Each row is a point on a tangle of strands that fork, close into loops and nearly touch. The rows are in no order.
Two points are linked if the straight distance between their rows is under 118. Some points are linked to none.
Q773: [  5 -22  29   4 -37  10 -38 -86  20 -65  13  39 -19  -8   6  -6 -16  11
  36  21 -26  11   8  59   9 -10 -33 -14]
Q75: [  3   7 -17  22  14 -36  24   6  35 -58  -6 -16  24  24   0 -39  24 -14
  11  17  15   3  -1 -20 -51  17  -3  22]
Q860: [ 27   5  28 -36  -1 -18   1  -7  23   8 -42  -6  -2   2   3 -33  25   3
  12 -45  -4 -32 -62  33  30  13  20 -10]
Q644: [-38 -19 -17 -27  29  25  13  -5 -23  33  16 -19  20  15  26   8 -54  16
 -14   0  37 -16  41 -55  22 -44  31  27]
Q996: [ 23  10  34 -34  -7 -13  19  12  -4  -7  16 -15 -14  55 -15  20  26 -12
  27   3  55 -22  -2  39  45   7  37 -23]
Q380: [-57  18 -11 -49  18 -15  43  -1 -16  -2 -41 -17 -33   5 -49  18   7  14
 -36 -20  13 -24 -25  18 -24  30 -18  -3]
Q615: [-33 -48 -18 -11  10  15  14  -8 -29 -19  11 -27   0  16  -6   0   6  12
   5   5   1  28  -8  13 -24 -49 -23  29]
Q830: [-10  17 -19 -52 -18 -26  52  -9  -3  -5 -62 -19   9 -44   3   7  -8 -14
 -19 -14 -25 -53 -17 -14  18  60  -3  -9]
Q440: [-21 -27 -29 -19  10 -16  87 -17 -26 -28  22 -27 -48  39   9 -30  -2  -1
  26 -42 -26 -38 -51  11 -10  56 -30  -4]
Q734: [ -7  15   5 -26 -28 -18  24  -9  -9   1 -62  28 -13 -50 -44 -30  25  -7
  40  -1 -26 -42 -54   8 -12  59 -27 -10]
Q371: [ 15 -52  -1  33  12  21 -27  31 -43 -80  17  -8 -17  31  -2 -16  -2   9
  27   5   3  16 -50  44  -5 -18 -35 -24]
Q16: [ 29   1 -48   8  14   3  -1  28  30 -18  11 -43  -9  33  14 -12  49 -18
   8 -43  11  31   6  23  -8 -51  11   2]
Q715: [ -2   2  27   9  18  38 -42  10 -20  48 -11 -15  50  -2  67 -13 -58  35
 -15  20  59  22  38 -41  21 -35  37 -15]
Q285: [ 29  21  37  55  25  -2 -33  22  46  17  -7  -3  23  17  27  24 -16 -44
  -5 -11 -27  42 -35   1   2  32  20  -9]
Q702: [ 13  29 -39 -40 -29 -61  -9  -4   5 -17   7  38 -35 -15 -52 -38  38  30
  15  16   3 -24  40   4   2   5 -19  40]
Q778: [-49 -43  17 -35  25  46   3   1 -26  27  23 -49  10  13  -6   3 -68  26
 -34  28  13  -1  -1  -3   8 -31 -36   9]
Q883: [ -6  -6  -5  16 -39  13  29  20   8  22 -14  51   3 -31 -15  19  28  24
  49 -13  16 -20   4 -71 -28 -65  12  30]
Q861: [ 49   2 -29  54   7   9 -53  20   4  -1  32   6  10  14  28   6  86 -13
 -14  12  -2  67  48   5 -26 -31  20  31]
Q834: [  7 -23  28  23  -2 -23 -49 -15   1 -32   8  16  -5   9 -18 -21 -46   5
 -10   3 -25  11 -27  43   5  34  -7  -2]
Q339: [ 25 -33  17  20  -6  10 -51  33  36   3  -9  59 -15 -30  -9 -53  28   1
  36  10  -6  30 -17 -26 -45 -33   1  39]
Q970: [-20 -23 -22  38  13 -10   7  42  -3  31 -20  38  -8 -57 -24 -26  10  29
   3 -30 -30   4 -33 -42 -46  -3 -13  18]
Q264: [-27  10  34  31  41  19 -14  26   0  36   8   1  30  -5   7  43 -63   0
 -48  37 -18  27  -6 -35  -1   8   7   2]
Q534: [-14   6   2  44   9 -46 -27  -9 -11 -23  26   7  40  -9  42 -10  -5  15
 -32  61 -10  46  28  -3 -17  23 -20 -12]
Q938: [ 18   5  62   4 -51 -22 -66 -22  -9   2  12  71 -18 -23  -9 -20  -5 -10
 -27  41 -20  26  79  19 -11  11 -13 -19]
Q64: [ -1   3   1 -42   6 -21  11   0  14   8 -42  -1 -26  -6  -9 -48  43   8
  18 -56  -9 -53 -53   0  11  34  32  34]
Q730: [ -6  -2 -12 -46  12  11 -29 -31 -10  18  17 -41  33  23  31  10 -57 -13
 -20   4  13  -3  49  -9  35  -8  18  22]
Q556: [ -7  28 -19 -23  -9  -7  22   3   3  18   4 -21   9  -9  -6  65 -35 -29
 -31  12 -20 -36  44 -38  29  20   7   1]
Q809: [ 38  -4  18  16  12   5  13  43   3  26  23 -14  19   7  45  -2 -13  12
  14 -40  38   6   8 -30  36 -50  36 -33]
Q969: [-34  10  55 -43 -32  -3  22  -6 -19 -16 -36  15  39 -36   0   6 -15  -6
  24  37  13 -31  -4 -14  11   4 -15 -38]
Q656: [ 21  16  56 -41   6 -17 -29 -17  28  -3 -10   1  -7 -15   2  -8   5   5
  11 -36 -14 -21  -3  34  62 -20   9 -14]
Q311: [ 10 -11  45 -21 -72  -6 -51  -8 -21  12  14  68  -8  -2 -19 -24 -11  -9
  -4  23   1   5  30  28   9  11   4  -5]
Q316: [ 54 -21 -13  -4 -24 -20 -12   7 -11   9  63 -17  -1  14  12  14  20 -20
  22 -17 -10   4  44  24  51 -17 -15 -12]
Q649: [ 37  44 -37  30 -15 -53  -5  -5  38 -38  30  14 -10 -16 -43 -14  41 -23
  -1  24 -12   2  55  15 -32  29 -20   4]
Q597: [-16  43 -25 -35  -6  36   5 -24   6  25 -45 -63  33 -17  -1  40 -66   4
 -43  32  -1  -9  25  19  24  -3 -36 -22]
Q593: [ 21  43 -23 -13 -30 -22  60  26  32   6  -2 -13   4 -16 -20  65   2 -44
 -18   0 -11 -22  27 -35  12  15  -7 -28]
Q401: [-18 -22  11 -10  42  63  17  43 -37  -4  -3 -52 -33  53  17  -6 -31  16
 -21 -51  22  14 -43  29   4 -18  10 -45]
Q972: [ 11 -24   4  14  14 -12 -41  13 -19 -21  30   8  45   4  32 -11  -7  29
 -18  34  21  44  29   8  -3 -44  -9 -14]
Q810: [  20    9   -5   37  -31   -5  -25 -102   10  -40   34   34   -5  -15
   21    0  -14  -17   17   29  -22   20   50   70   -6    0  -27  -26]
Q916: [ -3 -16 -26   3  -5 -18  20  50   5  11  30  15 -40  30 -29 -12   1  21
   8 -17  14   2  -9   0 -16 -17  -2  16]
Q792: [ 17  16  39  30  11  25 -46  -3  -3  48  -7   9  49 -30  69  19 -33  12
 -22  37  16  41  61 -39  11 -32  19 -18]
Q608: [ -6  42 -15 -28 -36 -21  -9 -51  -6 -18 -58  46 -22  21 -38 -26  23  16
  14  17   9 -28 -37  74   7  57   7  -7]
Q343: [  2 -13   0  -8 -51 -41 -20  17 -20  27   7  33  34  -7   3 -14 -36   6
 -17  22  -3   0  27   0   7  10   3  -8]
Q154: [ 13 -20 -42  -8   9  20  24  51  -8 -61  41 -36 -23  58  17   3  70 -14
  17 -14  25   1  -6  15  -5 -50   3  -3]
Q246: [-19   1 -20   2 -47  -3  42  22   3  16  -9   2  39 -15  20  13 -43 -56
  -6  19 -32  -1 -21 -38  -4  52  -2   6]
Q579: [-21   4   1  53  -3 -29  20  23 -16  18 -10  37  21 -30 -15  21 -30  71
 -26 -11  20 -13  10 -73 -26 -48  12 -10]
Q485: [-33  16 -26 -22  19  20  69  28 -20  20 -49 -26  11 -69  11  31 -45  10
 -23   0  14 -31   7 -71  18   5 -41 -47]
Q389: [-26  10 -19  33  17  44  13  13 -10  70  -5  -3  29   8  44  31 -32  23
 -21  -3  10  46  -3 -48 -10 -41  52  13]
Q897: [ 10  31 -53   9 -29  15  10  -1  65 -13 -45  -7  -9  -2 -35 -42  50 -42
  38  -6 -13  -8 -31  39 -55  25 -14  26]
Q326: [ -2 -41  39  22   1 -18 -50  26  10 -22   1  43  -3 -11 -14 -35 -16   3
   7   5 -17  20 -30   1 -27   7 -11  24]
Q162: [  1   8 -51  47  -4 -11 -16  67  12  36 -23  44 -27 -23 -31 -50  18  17
  -8 -16 -12  34 -40 -21 -72   8  10  22]
Q412: [ 55 -25 -30  62  15   5 -39  31   5 -20  55  -4   4  38  25 -19  78 -32
  15  29  20  33  39 -15 -45  -8  30  35]
Q170: [-27 -10   8 -67  16   4  38 -32 -54  85 -46  -4   4 -29  -6   5  46  16
  21 -16 -10 -40 -56   9  50   7 -19 -28]
Q324: [-65 -15   3 -68  34  16  73 -50 -66  50 -40 -40 -17   3 -10  11  45  13
   1   6   4 -49 -40   4   9  27 -27 -29]
Q829: [-25 -25 -10  10 -14 -11  24  26 -37  58 -36  19   0 -75 -24 -29  -5  10
   3 -44 -24 -18 -59 -48 -30  24 -15 -24]
Q871: [-36 -31   5  -9  24  30  -3 -26 -13   6  22 -22  38   1  18  23 -21   5
 -24  40 -10  36   7   6   0 -43 -50  33]
Q119: [ 30  -1  39  17   8  21 -58 -49 -13 -53  45 -25  24   3  45  -9 -33 -11
 -12   2  14  24  37  49  48 -11 -14 -46]
Q327: [ -7 -10 -34 -34  14  13   3   6   1  -7 -17  15 -74  38 -59 -43  51  13
  30 -18  18  -5 -39  46 -15  13   6  51]
Q968: [ 15  11  55 -31 -39 -23   2 -18  18  -4  -5  24  -8 -37  -5  27 -19   0
   9  19 -47 -36  19   2  58  25 -39 -34]
Q287: [  6 -23   5  23 -22  15 -13  25  28  14  -1  56   6 -32   5 -22  30   9
  54  -6  18   1 -15 -43 -42 -54  34  32]
Q426: [-32 -28  -9 -62   5  32  18 -31 -31 -13   4 -36  -5  30  -3   9  23   8
   0 -14   9 -14 -15  38  33 -33 -16  30]
Q689: [  5  13 -41  22 -17  34 -15   2  12 -18  18  36 -57  14 -66 -38   4 -16
  46  26   1  30 -44  54 -47  21 -34  43]
Q120: [-66 -15   4 -36  23  57  17  -5 -36  67 -22 -48   0  -1 -11  15 -58  22
 -51 -12  15   0 -16 -25 -24 -13 -11  -6]
Q622: [-16  -6 -24  20  31  14  25   7 -15  25  43 -21  20  16  54  18 -45  11
 -21  18  37   9  64 -85  17 -24  34  18]
Q727: [-19 -48  -3 -35 -11 -19  -4  11 -57  -4  -4   9 -18  17  -5 -55  17  17
   7 -21  15 -17 -49  29   6  16  20  22]
Q779: [ 13 -19 -20 -28   6   2 -32  13  -4 -40   7   8 -54  45 -37 -36  59  -1
  14 -13  43 -24   6  22 -15 -10  40  47]
Q775: [ 12  23 -22   1 -19 -14  -3 -80  20 -25  13  -6   6  16  -3  35 -28 -38
   7  -3 -27 -20  14  34  20  54  18   7]
Q582: [ 34 -18 -13  53  14 -17  -4  24  28 -32  55  -3   0  53  -9   3  67 -47
  17  18  25  12  27  -6 -41   4  10  12]
Q774: [  1 -17  31 -55   4  -8   7 -17   3  47   4 -11   0 -10  11  11 -14  26
  -2 -16 -25 -35   1   7  75 -17  -9   7]
Q976: [-11   0  10  21  -3 -45  -4  -2  18 -31  -5  18  33 -49  38 -23   3  10
 -13  30 -15  20  32 -31 -20  -9 -41   2]
Q681: [-12   3   9 -51  11  -7  30  19 -11  65  -7  16 -20 -24 -18  29  -5  45
  -1 -33 -22 -55  -7 -32  59 -13  17   5]
Q928: [ -10   12  -23   78   31    1   35   14  -13   34   -7   18   28  -17
   62   -2  -41   62  -12  -19   20    1  -27 -103  -24  -16   43   24]
Q950: [  7  -6 -22  41  33   2  62  52  44   3  27  -1   7   5  41   0  20 -14
  18 -33  -9  17  -9 -71 -31 -29   7   8]
Q795: [ 14  23 -32   2   5   2  10  -7  81 -18 -24 -32 -21  -3 -25 -47  41 -30
  19 -28 -30 -12 -31  18 -23   9  16  29]
Q944: [ 43 -14 -29  50  24  -4 -23  42 -16   5  68 -12   2  26  30  13  31  25
 -23 -32  27  21  60 -32 -18 -50  32   1]
Q250: [ 19 -30 -24  19   0  20   3  33 -16 -85  31 -24 -36  51  -5 -16  37   2
  25  -3  22  10 -44  54 -26 -37 -15  -2]
Q825: [-58   1  -1 -58  22   4  65 -33 -49  24 -47 -16 -49   1 -44  -7  39  15
  -3 -24  -4 -29 -59  20 -11  41 -27 -19]
Q801: [  1  -2  -5   1 -20   9  -2 -33   1 -33  14  58 -50 -10 -55 -12   2  -1
  52  30 -21   5 -32  49  -1  13 -44  39]
Q541: [ -1   2  -9 -12   6  -3  59 -35  26 -18  13   7 -64  66 -28   6  24 -25
  42  -2 -18 -47 -41  22  -1  56  23  26]
Q549: [ 30  20  22   6  -1  11  -7  23  35  24  -3  -9   1  30 -16  34  -5 -32
   5 -23   2  23 -19  27   4  -4  31 -24]
Q982: [  3  37  41  21 -15  13 -37   5   4  17 -22  27  55 -55  45  40 -16  -9
 -48  50   0  21  64 -50   9  -7   6 -56]
Q7: [ 15  44  -2  20   0 -34  25  12  48 -32   7 -12  -5  -8 -49  40  12 -33
  -6  11   2 -27  37  -7 -14  20 -21 -21]
Q47: [ 20  -1  19  14 -15 -35 -29 -20 -12 -33  18   0  -1  21 -27  -9 -31  22
 -12  -3  15   2   7  57  18  13  -9 -37]
Q876: [-16   9   0 -47   1 -18  50  11 -17  58 -33  51 -47   1 -20  25  58  42
  12 -17   2 -59  -9 -39  31 -10  37  13]
Q832: [-12  17 -15 -18   3   5  32 -38   0 -19  -1 -38  -8  40   0  31 -39 -31
   5  -9   4 -19 -15  38  27  40  11   7]
Q614: [-18 -11  33 -25 -29  14 -12 -47  -4 -32  -8  37 -18  -2 -48   4  -9  -3
  37  25 -21   9 -11  63   0  -5 -35  14]
Q958: [-34 -40 -12 -33  -1  18  36  -2 -42  31  -6 -45  20 -18  34 -48 -30  -2
  14 -18   1 -12 -40 -32  21  18 -33  12]
Q94: [-26   1 -10 -54 -13  -1  47   3 -11  -2 -12   7  13   4   9   9  13 -20
  17  -2  21 -29   9 -35   9 -10  25  19]
Q74: [ -6  11 -29  65  20 -37  -1  18  -6  34  21  27  13 -18   4  33  -9  55
 -39   1  17  13  49 -72 -40 -33  29   6]
Q213: [ 14  -1  34  53  59   0 -32  24 -19  15  62 -22  27  30  54  29  -5 -14
 -17  38   5  65  11 -16  15  42  34  -2]
Q507: [-20  18  26 -51 -43 -38  25  -6 -22   3  -9   5  42 -10  -3  10   6  20
  -7  39  37 -31  28  16  33 -15 -18 -38]
Q161: [  7  24  11  64  22 -32 -16  -6  -3 -25  37  -9  40  -7  21  27  15 -22
 -11  57   7  39  49  -4  -7  35 -15 -17]
Q784: [ 15   6  27 -18 -11  -6 -63 -56  -2   7  33 -18  25  -3  21   1 -31 -31
 -32  -6  -9   1  65   2  34  15  10   9]
Q383: [-30  -5  37 -15  12  21 -31 -10   1  24 -52  15  31 -61  -3  25  -8   2
  -7 -15  -8  -8 -27 -27  -6 -40  12  -3]
Q301: [-15 -39 -11 -38   0  46 -25 -51 -44  -7   4 -53   2  35  20  -2 -14  29
 -10  -5   1   2 -11  66  36 -35 -26   9]
Q533: [ 42 -17   3  12  29  28 -10   2   8 -47  44 -43 -35  65   7  28  20 -52
  12 -30  10 -12  13  15  24 -12  27  -1]
Q923: [ 17  11  -8  59   9  27 -10   7   9  50   4  11  32  22  49  31   8  14
   1 -27  15  41  -2 -41  -9 -42  77  31]
Q848: [ 15   6   8  58  16  -9 -41  19  -5  36   4  21  37  -2  59   4  14  15
 -20  13  -7  61   6 -16 -21  -9  63  20]
Q225: [  2  -8 -42 -10   7 -20  16  10  40  -8 -29 -10 -19  -4  -3 -58  49  -9
  10 -52 -16 -40 -34 -13 -18   0  39  46]
Q156: [ -1   9   9 -67  -7 -18  30 -39 -17  36 -36   6   0 -21   8   5  36  21
  26 -10 -37 -41 -24  24  67   0 -28  -5]
Q58: [ 39  21 -12  47 -10 -39 -59   1   1  29  21  49   2 -53  18 -11  50   3
 -33  23 -25  56  78 -15 -35  -6   2  16]
Q474: [  2  14 -10 -21 -33 -14  38   7  23  -7 -61 -10  15 -47 -30 -12  24 -39
  18 -20 -16 -48 -52   2 -11  65   1 -30]
Q453: [  9 -14  15  -2  20   0 -53 -18 -21 -50  24 -34  37  -1  37 -27  -1   6
 -28  13  19  26  40  26  23 -49 -18   5]
Q273: [ 52  18 -29  35   9 -12 -75   3  31  15  28  29  -5 -18  -1 -29  70   6
   1   1 -20  62  68  17 -27 -35   3  30]
Q432: [ 42 -36 -10  22  -1  13   4  13   9 -38  73 -20 -39  58 -12  30  -2 -35
  37 -16 -30   9  -5  16  15   3  -9  22]
Q888: [-52 -14  42 -44  -7  19  24 -25 -29  10 -41   0  14 -39 -33  29  -5 -15
  33  16  -6 -23 -45  12  12  22 -42 -37]
Q142: [ 17  20  45  11 -35 -48 -43 -45   0 -21  43  37  -2 -15 -27  17 -11 -21
 -23  39 -11 -14  80  22   8  43 -36 -33]
Q791: [ 56 -12  34  62  14 -11 -45   0  30 -11  18   6  22   0  49   5  16 -24
   5  13 -45  50 -16  16   8  31  17  -8]
Q904: [-49   7 -57 -48 -23 -33  29  13 -28  10 -35  15 -19 -15 -35 -19 -12  37
 -44 -10  -3 -51  10 -29 -27  12  20  30]
Q698: [ 38  -6 -28  25  26  14 -12  -6  21 -37  24 -47  12  16  36   3  33 -23
   1  -8 -18  44  -7  27  -4 -40 -24  10]
Q146: [ 61 -18  12  74   7  12 -50  -9  18 -38  43   4   8  33  40   7  35 -42
  34  31 -51  48 -14  45 -11  25   1  -1]
Q987: [ -2  -3 -16  12  -6  -4 -24 -79   8 -21  -2 -28  12  -8  17  -7 -57  36
 -23  17 -24  17  -1  77   4 -17 -44 -25]
Q136: [-28 -15 -17 -39  29   3  50   7 -13  -3  18 -61 -18  28  35 -46 -59  33
 -13   0  17 -30  17  -9  45   9 -35 -15]
Q851: [-25   6 -28   1 -11 -23  23  28 -25   7 -25  22 -13 -15 -21   1 -28  51
 -34 -22  22 -36   2 -55 -29 -13  18   1]
Q436: [ 14  -8 -14  47  54  19  -5 -12 -14 -52  22 -41  32  26  41  14 -16 -22
   0  35   2  51 -11  19   4   2 -22  -7]
Q418: [ 29  52   8   0 -17   9 -12  -9  55 -15 -23  23 -44  18 -91  -8  31 -19
  46  19  -2 -32 -25  47  -5  43   7  -1]
Q269: [-11   1  -7 -37  13  29  18 -27  11 -15   2  18 -65  42 -60   6  47 -25
  48  10   3 -36 -35  41 -12  33  16  59]
Q965: [-35 -15  31 -14   6  42 -21 -44   1  11 -26 -29  40 -26  41 -16 -73 -34
  -3  15 -35  14 -29  14  25  28 -28   5]
Q526: [ 52 -18   5  33 -35   9 -59  43  53 -13  21  55 -26   1  -5 -79  46 -20
  38  16  -4  26  16 -23 -28   2   0  32]
Q200: [-12 -28 -14 -26   3  15  73   1  38 -12  19 -10 -59  44 -14 -25  32 -14
  35 -33 -29 -37 -44   3 -21  46  -1  22]
Q691: [-21 -14  19  -9 -24  28 -27  -3 -38  47 -27   1  53 -21  31   8 -82  32
 -23  39  41  -8  12 -44   4 -17  32 -18]
Q460: [ 22  17  -5  27 -26 -50 -27   9  27 -15  -1  40  -2 -37   0 -41  25   6
 -14  18 -30  24  47  -1 -32  -5 -32  -4]
Q877: [ 40 -13  -5 -32 -11  -5 -59 -20 -28 -46  24   8 -23  41  -9 -15  43  -9
  27  -9  21  -9  16  55  21   7  31  34]
Q63: [ 19  37  24  44  12 -22  10   5  32 -29  21  -2  32   3   6  37  10 -38
   6  31   4  27  11   4 -20  10 -26 -25]
Q82: [-32 -28  -9 -27  -6  -4  27   2 -51  46 -37 -21  24 -61  24 -41 -25  -6
   6 -39   0 -16 -44 -58 -12  25 -13   1]
Q878: [ -5  15  51 -21 -31  19 -21 -11   7  13 -11   4  35 -55  46  23 -56 -19
 -36  51 -28  13  53 -25  32   6 -19 -46]
Q694: [-41  39 -34 -22 -20  17  31 -10  -3  30 -51 -40  15 -17 -16  32 -38   5
 -56  -8  -1   4  -9  34  -4  -6 -22 -28]
Q335: [-34  13 -44 -42 -28 -46   2  -2 -26 -11  -7  25 -22 -14 -50 -34   5  33
 -12  17  15 -11  26   9 -16   8 -10  35]
Q659: [ 41 -30  -1  27 -18  19 -18  16   4 -35  42  16 -10  47   0  11  13 -41
  40  18 -11  33 -21  45  -9  22  -6  22]
Q815: [ 23  47  19 -22  -9 -14  13  21  53  -2 -11  17 -55  35 -83   9  66 -14
  38  12  27 -61   0  19  18  26  16   0]
Q152: [-35 -42 -14 -19  25  10  69  -4 -40   3  21 -66 -13   0  37 -40 -30  -8
  18 -36 -16  -7 -55  -8   6  47 -48 -14]
Q263: [ 26   4 -14  58  10 -45 -33  16 -18  35  62  29  13   1  13  25  22  40
 -19 -16  21   9  69 -40 -23 -26  33  -5]
Q348: [ 13 -10 -19  13 -13 -13  -3  50  -2  14  -8   8  10 -14   2 -21  23  46
   4 -29  27  32 -15  32 -33 -77  -7 -20]
Q525: [-18  32   1 -19  -1   2  20  29  14  -1 -44   9  -9 -20 -67  44   8   0
 -43 -18  -2 -26  -7  -2 -10  17  13 -15]
Q488: [-27  45 -41  24  29  30  47  12  11  38 -29 -33   2 -10  -1  47 -17 -13
 -57 -22 -24  31 -16  11 -21 -10 -28  -7]
Q107: [  6  15  -7  -3 -41   1  -9  38  11  13 -27  61  -3 -42 -46  -4   9 -15
  16  18 -23   8  -3  14 -22   8 -11   8]
Q804: [  6   2  -8  51  66  19  31  39   3 -36   0 -57  14  35  49 -13  -9 -10
 -13  -9  16  62 -43  20 -12   0  -4 -19]
Q657: [ -9  31  18 -20 -20   6  -7 -39   1  18 -20 -36  39 -27  13  18 -66   8
 -31  50 -23 -13  40   4  42  12 -40 -39]
Q711: [ -1   1  -8 -13  19  29  20  -1  -3 -33  34 -44 -27  86   5  21  -6 -38
  -1 -24  14   2  -3  28  13  29  47   9]
Q529: [-42 -28  50 -32  12  35 -18 -13  -1  28 -38  -1  40 -51  28   6 -47 -24
   1 -13   0  -3 -19 -34   5   5   3   1]
Q252: [ -7   6 -10  44  37   9  60  64  35  18  -5 -21   9   9  26 -12  13 -17
   2 -12  -2  24 -52 -44 -43   0   2 -14]
Q924: [-39  12 -35 -45  -1  18  63  14 -24   8 -63 -29  16 -50   1  21 -37 -11
 -32 -10   6 -40  -9 -61  13  30  10 -17]
Q760: [  2  38  -6   1 -21 -14 -45 -32  20 -27 -37  15 -14   2 -54  24  -7 -15
 -23   8  -8 -14   8  42 -23  29   4  21]
Q423: [  7  -4  24 -35 -29 -49   8  15 -14 -24  11  11  16   2 -12 -25  29  22
   6  23  50 -18  41  11  17 -26  -6 -34]
Q626: [ 10  24  -3  45  39   2  22  29  11  25  43  -3  -6   8  39  33 -39   4
  -9 -16  35   3  60 -99  12 -10  37  -6]
Q664: [-30 -30  11 -20  21  57  32  39 -31  54   2 -46 -32  16   4   1 -24  36
 -25 -71  21   4 -46   2  13 -35   7 -38]
Q910: [  9  18  11  14  45   4  24  39  34   5  18 -27  -4  17  42  11 -18  -6
   5 -53  36 -24  18 -68  25 -16  43 -12]
Q10: [-24  10  13 -28 -13  15  25 -42 -23   4 -69   2   0 -62 -54  30  21 -11
  25 -10 -33 -31 -46  16  -9  39 -62 -40]
Q906: [-25 -11  14   4 -42  -9 -30  10 -36  31  -9  36  43  -8  10  10 -60  16
 -41  38  10   0  20 -50 -11   5  29   5]
Q90: [ 22  10 -19  -3 -11 -59 -14 -21  21 -37  44   4 -28  10 -31 -19  28   0
  14  -9   4 -23  56  13  11  22 -13  23]
Q354: [-23   1  22 -47  12 -14 -10 -13   2  10 -20  33 -22 -12 -58  12  27  24
   1 -10  13 -32   7  -2  17 -34  -2  23]
Q803: [ 31 -21  25  -8   4 -23  -8  27  -4 -33  14 -13  14  -1  26 -22  17  11
  14 -27  49  -7  20  -4  34 -40  18 -22]
Q149: [-24   6   9 -50  -3   8   0 -21   8  11 -28  22 -40   9 -55  28  29 -15
  32   9 -22 -30 -31  10  26  15   4  46]
Q639: [-26  13  -6 -32 -11  11  65  13 -20  70 -58  42 -53  -9 -29   7  78  37
  34 -43   7 -58 -39 -49 -14   3  38   1]
Q109: [ 41  36   8  -1 -26   3 -40 -52  49 -25 -18  20 -23   4 -53 -12  21 -26
  25  -6  -5 -20   1  61  -5  21  22  -5]
Q584: [ 39 -14 -29  50  19 -12  24  46  24  13  39   3 -10  23  33  -2  46  20
   9 -33  19  13  16 -54 -28 -67  32   2]
Q868: [  2 -10 -19  -8  14  23 -12 -55 -15 -39  -9 -40  20  -4  12  -4 -23  17
 -10 -17 -11  20 -37  71   8 -34 -41  -8]
Q532: [ 20  27  16 -39 -13 -16  36  36  21  18 -14  12 -45  40 -43  22  64  -2
  29  -8  29 -30   2  10  17  -3  33  -8]
Q404: [ -1  16  -8  62   1   9  51  17 -15  38  -8  16   7  -2  27  18 -57  65
 -10 -37  33 -19 -14 -98 -15 -25  19 -20]
Q258: [ 35  -3  37  -3 -19  -7 -56 -45 -16 -41  24 -19   7  28  25 -10 -37  15
   2   6  23  -4  20  73  60  16  -1 -53]
Q364: [ 15 -13  -6  34 -25  -4 -41 -74  -3 -24  12  -1  18  -6  47 -11 -28  18
 -28  39 -34  54  24  81  -3 -17 -39 -33]
Q499: [-15 -10  26   3 -24  20  -4 -61   3 -27  -9   6  39 -27  46 -27 -50 -32
   8   9 -44  14 -20  20   8  42 -27  -3]
Q353: [-11   9  25 -28   2   1  23  11  -7  19  40 -12   0   4 -21  66 -47  -9
 -22  21 -25 -22  49 -28  50   5 -23 -18]
Q62: [ 13  35  18 -19 -25 -11 -53 -70   9 -12  -9   2  21   8 -15  21 -23 -43
 -22   3 -15  -9  42  14   5  32  32   2]
Q363: [-22  16 -31  28   2   6  39  43  38  21  -4  28 -28   0 -38  30  24  -6
  -3  -2   5   3   9 -58 -67 -19  29  35]
Q368: [-48   6   3   0  32  32  13  37 -24  39 -27 -11  17 -13 -10  38 -71  10
 -46  22   9   4   3 -53 -15  19   1 -17]
Q201: [  6 -35   0  42  28   7 -15 -16 -13 -96  43 -21  20  27  16  -5 -20 -12
   9  30   4  21 -21  28  -7  -4 -23  -4]
Q373: [ -4  -2  49  32  62  11 -32  26   0  20  20 -21  27   9  44  25 -43   8
 -26  57  -1  56   4 -12  35  20  -3   3]
Q752: [-21  -3  46 -36 -15  11 -36  -9  13  20 -43  49   6 -63 -36  18   4  16
   4 -13 -12 -18  10 -23   2 -42  13  18]
Q126: [ -6  -3 -24  18  41  15  26  26  -5 -31  11 -58 -21  44  12 -20 -13  -1
 -11 -56  -1  27 -49  28 -14   0  -6 -15]
Q318: [ 53 -20 -20  28 -27  47 -54  15  32 -56  -8   8 -17   5 -10 -72  51 -19
  54   6  -4  29 -41  52 -38 -23 -16  15]
Q151: [ -6 -27  24  42  10  -8 -49  42  -7   2   4  23   7   7  21 -10 -10  -3
 -13  11  -5  47 -31 -26 -19  -1  31  26]

How many points has the smallest loop of links through each point below? Write none if it is on no loop.
Q371 -> 7
Q649 -> 7
Q657 -> none
Q923 -> none
Q760 -> none

A fork is a point with three links, a tip a point with one. Leave the first point through the second and follow the links. Name the first fork or tip that comes.
Q969 / Q888 -> Q485
Q120 / Q778 -> Q689
Q970 / Q829 -> Q269
Q689 / Q801 -> Q213

A piece is two or more points that can be reached from each other along the links. Count, over all rows, the pieces, the separate loops (a circle has one, a figure eight two, a Y none), the forks (points with three links) and the tips (points with one).
pieces -> 7
loops -> 2
forks -> 11
tips -> 21

Name the points in between on the shortest way along the links from the first point to the second, in order.
Q815 / Q474 -> Q418 Q109 Q760 Q62 Q784 Q730 Q644 Q622 Q626 Q910 Q809 Q803 Q423 Q507 Q969 Q888 Q10 Q734
Q779 / Q829 -> Q327 Q269 Q541 Q200 Q440 Q152 Q958 Q82
Q644 / Q791 -> Q730 Q784 Q62 Q775 Q832 Q711 Q533 Q432 Q659 Q146
Q373 / Q426 -> Q264 Q368 Q120 Q778 Q871 Q615
